Points, in no order, along strands that fork, close into loops and pass close to each other.
(in the rows, 128 means zero)
Points whose rows are less than 99.6 apart are linked; no others are. Some points are linked to none.
roleg: [142 125 146 109 136 100 173 109 109 119 107  81 126 142  93 173 118 136
 162 117 147]
Panup: [151 169 178 127 105 138 102 128 150 103 168 130 132 121 142 119  75 142
 119  90 150]
zisab: [145 110  51 153 122 150  96 167 112 171 162 182 138 147 157  96 159 117
  94 114 168]
mebet: [106  67 138 150 149 123 175  88  93  84 105 132 126  85  90 138  99 100
 196 125  88]
soz: [101 158  93  59 168 144 133 145 112 134 128  90 137 143  87  99 126 114
 120 179 136]
Tuv: [139 116 157 198  85 135  85  86 153  99 133 144 104  94 147 125 104 179
 123  81  64]
kubut: [139 111 148 195  93 132 127 102 180  96 123 126 109 148 189 183 166 171
 141 112 102]
baz: [102 177 125 124 152 177 156 178 132 164  96 110 105 139 143 121 137 143
  75 140 135]
buk: [117 157 153 109 138 132 103 147 107 148 151 157 107 117 134  86 132 130
  99 103 163]
Namo: [133 148 138  80 147  89 158 112 113 128 114  83 121 150  85 148 137 134
 126 148 151]
gulak: [132 182 159  94 137 142 162 125 141  80 136  90 156 121 128  81  68 100
 111 144 167]
bika: [141 166 168 110 104  92 154 108  90 135 138 116 106 123 106  99 104 125
 127 110 144]
Suzil: [121  93 110 147 132 131  80  79  88 107 160 194 112  80 143 116 134  94
 150 125 101]
mig: [138 133 166 143 131 115 126 150 164 113 106 162 146 161 151 104 146 184
  49  95 175]
pupo: [128 127 166 130 155 185 150 186 163 154  77 127 120 142 135  87 157 187
  60  87 142]
dat: [116 163 128 102 127 103  72 169 162 131 137 182 158 137 158 114 144 146
  62 118 149]
pidu: [121  85 179 181  99 124  98  88 135  84 144 167 105  88 131 122 112 138
 148 116  66]
tuso: [156 162 180 108 117 130 137 120 162 114 128  85 116 110  96  52  91 150
  86 126 147]
Fod: [148 119  66 152 137 161 124 102  84 135 178 147 112 127 152 137 110  91
 145 118 155]
Nog: [131 130  94 125 111 141  74 159 116 137 170 190 149 146 163  95 136 118
 111 121 188]
muzi: [121 144 161 112 123  98 149 156 181 131  90  94 143 134 120  56 136 145
  45 163 135]
Defu: [120 159 141  74 156 122 145 141 123 130 119  82 121 138  94 122 129 127
 111 159 143]
laga: [125 173 172  85 124 119 142 138 147  95 129  90 151 111 122  38  88 100
 103 145 151]
debus: [107 169 101  70 149 110  85 162 153 158 174 162 163 105 128  66 135  97
  95 144 153]
noli: [138 103  66 148 144 142 178 102  91 120 111 106 142 131 129 184 113  99
 186 132 145]
ritip: [ 93  82 164 214 136 164 160  74 184  67 143 145  97 125 120 142 140 140
 159 125  54]
zam: [164 122 152 170  93 139 148 134 183 130 107  93 114 148 174 187 157 142
 150 133 115]
Kenur: [116 151 133 113 113  95  46 141 135 106 151 170 136 140 150 135 153 173
  83 113 150]
Nila: [148  94 148 135 129 110 170 125 136 119  95  81 141 135 119 194 126 132
 180 114 139]
bonut: [124 146  95 101 146 145 161 152 106 149  81  78 130 138 113 191 135 124
 173 138 113]
lupu: [126 120 121 135 116 125  72 117  92 141 145 182 117  85 160 115 129  93
 136 111  95]
Sef: [126 154 119  70 115  99 152 148  73 130  95  97 152 152  72 117 103 122
 190 135 133]
fozu: [120 115 130 174 121 132  94 100 146 102 123 147 105 127 187 187 176 156
 135 122  90]
Gonel: [123 151  48 108 107 127 123 167  75 202 159 137 128 131 101  74 147 106
 129 144 125]
loz: [ 80 171 116  98 156 149 154 175 151 144  98  89 132 140 126  82 130 136
  69 180 117]
deder: [115 143  99  62 141 106 151 154  99 120  85  87 155 193  56 119 125 138
 174 177 144]
Fameb: [121 120 119 142 128 115  72 117 126 144 133 160  98 124 165 168 178 144
 111 115 108]
Mebig: [119 114 120 122 130 101  79 136 127 180 129 153 101 114 142 157 192 125
 116 130  95]
gab: [ 78 188  91 104 128 135 169 187 132 177  90 116 142 168 109  92 130 152
  89 189 108]
sase: [142 108  93 178 111 117 126  95 114 130 123 175 130 130 179 154 143  93
 117 143 132]
ler: [130 129 149 145 118 138 129 124 101 149 132 125  91 122 150 148 119 121
 133 117 127]
zafi: [122 140 162 121 137 115 131 172 179 131  96 143 158 142 141  73 142 157
  36 121 154]
vapev: [103 126 109  57 183 124 149 155 122 101  83  60 153 158  64 122 133 147
 166 171 155]
toz: [125 122 173 147 117 147 104 119 162  82 186 117 131 171 143 164  96 166
 139 119 159]
nup: [110 148 122 107 171 150 120 144 117 133 138 177 122 128 148  72 137 140
  65  98 182]
Gapon: [109 133 110 123 180 162 131 153 130 137 115 168 128 146 156 102 159 157
  53 113 187]
rafif: [133 150 174 115 121 142  99 155 142 120 149 138 123 131 147 103 107 138
  99 118 161]
vele: [166 126 166 114  91  85 116 138 155 120 135 124 158 153 136 163 123 117
 124 140 152]
tavif: [124  49  78 157 145 141 170 123 104 103  94 118 152 110 122 173 129  91
 221 143 135]
kufur: [130  64 172 162 114 120 106  96 128 109 118 143 107  93 123 139 152 117
 164 142  75]
Dupu: [150 164 184 109 115 105 164 108 130 113 140  87 108 135  88  83  98 151
 105 123 162]
Lazad: [129 136 140 116 107  87 149  87  60 135 124 134 105 104 108 106 118  98
 157 112 113]
dipa: [156 106 153 203  86 154 121  69 177 144 128 112  78 106 122 123 114 184
 141  83  78]
Naser: [140  92 156 111 127 109  70 118 119 118 144 127 126  98 130 173 129 123
 175  99 103]
fep: [143  76  93 162 120 129 115  93 117 115 142 158 138 133 159 170 144  92
 163 151 128]
kuf: [131 119 106 111 125  99 116 120 105 171 114 129 116 102 127 164 162  99
 136 134  88]
bopu: [151 182 155 143 136 176 118 147 157 145 121 110  99 116 150 152 103 158
  84  97 119]
tol: [167 153 161 109 115 109 137 147 196 121 112  81 157 149 123 154 130 134
  93 154 141]
tufo: [125 139  55 120 122 115 146 129  96 187 107 118 125 131 118 155 164 101
 137 155  91]
Sego: [118  96 156 222 119 149 177  58 183  90 130 126  88 125 141 147 136 148
 142 109  60]
soteg: [137 105 116 124 104 127  62 130 109 118 190 168 143 152 154 128 132 112
 155 133 181]
kif: [149 149 161 108 127 108 134 148 199 121 107  79 149 137 116 106 137 139
  65 167 135]
sobop: [160 108 118 110 108  90 122 126 120 132 142 134 166 152 131 167 129  93
 154 142 168]
zupum: [151 141 164 153  98 136 130 119 123 127 139 129 120 115 152 141  82 117
 137 102 118]
dofi: [105  91  85 165 130 134  57  75  98  86 165 185 113 114 163 155 149 138
 144 129 106]
tig: [ 99  47 154 169 161 134 167  96 139  71 121 143 136  90  87 150 105 109
 197 123  88]
valoz: [170 115 162 163  85 117 155 120 162 133 102  87 126 133 138 172 133 131
 152 124 107]
Faliv: [121 169  74  77 122 118 121 165 107 173 173 139 160 117  94  66 133  94
 127 156 151]
Zasa: [105  58 184 190 139 147 164  83 177  70 136 134 117 107  82 138 115 126
 179 122  59]
vovof: [128 151 131 121 145 156 172 111 103 109 157 106 133 144 129 161  65 109
 155 121 166]
Ruz: [135 107 151  98 113  98  56 127 116 117 171 154 134 132 132 149 138 125
 154 120 144]
mus: [154  79 160 166 101  97 142 100 162  86 133 114 166 115 122 167  63 122
 190  75 106]
Koboz: [121 118 132 137 118 101 172  83  61 113  98 125 114  92  98 116 107 101
 173 128  79]
pib: [131  58 115 171 130 138 151  94 123  98 132 147 138 121 141 172 134  90
 186 156 116]
voma: [137 113  83 148 138 158 160  90  80 121 164 130 127 135 137 158  89  89
 174 120 154]
sisag: [123 120 128 151 140 141 128 139 127 115 116 189 137 176 175 133 156 179
  75  87 188]
losep: [130 197 138 130 140 185 156 173 154 152  94  88 105 127 144 141 115 150
  74 134 119]
retal: [149 117 150 211 106 165 163  70 178 127 122  99  84 109 137 150 104 162
 143  89  71]
dizu: [129 163 151  92 158 145 174 114 128  81 159  97 152 140 120 114  57 103
 134 133 184]
lar: [112 165  58  88 124 115 146 151  90 182 112 111 141 154  89 137 136 122
 144 165 104]
Duv: [147 102  46 141  99 124 109 135  78 176 151 145 126 117 119  96 154  76
 141 143 118]
Pelu: [116 143 114 112 136 140 114 152  90 176 138 139  96 122 133 114 144 119
 107 128 146]
pofe: [140 150 159 161 142 171 125 156 161 142 110 135  95 130 159 121 135 193
  74  76 137]
Todi: [131  60 161 135 148  95 113  89 123 104 122 118 112  83 108 172 141 132
 186  99  86]
kon: [105 147 147 127 142 174 168 195 140 163  78 122 123 146 134  86 146 164
  63 117 142]
geva: [132 113 111  73 129  83 129 135  74 150 105 109 145 108  81 142 127 102
 181 117 130]
vosap: [133 117  88 106 130 108  88 119  97 162 129 153 136  77 127 151 140  78
 145 123  82]
Telet: [ 96 161 124  85 146 114  80 175 164 137 153 180 166 119 151  61 137 127
  64 129 155]
Zisof: [ 84 122  84  40 190 125 130 151 126 118 112  64 159 137  73 101 135 121
 139 188 135]
sov: [147 101  46 148 117 129  77 143 117 177 162 166 129 128 151 125 172 101
 114 135 121]
Teb: [ 96 183  48  82 125 121 153 165 105 181 115 126 152 178  80 100 125 142
 130 190  99]

A fork is a point with three links, a tip a point with one. Leave the first point through the second and follow the links. Name the first fork or tip that comes.
valoz, Nila -> geva
ler, zupum -> buk
losep, bopu -> baz
sase, fep -> voma
Namo, roleg -> kuf
Faliv, debus -> Kenur
noli, tavif -> sase
mig, zafi -> sobop

How many points has the smallest loop of links through each point below? Write 0 if it is on no loop.
pidu -> 0
rafif -> 6
pupo -> 6
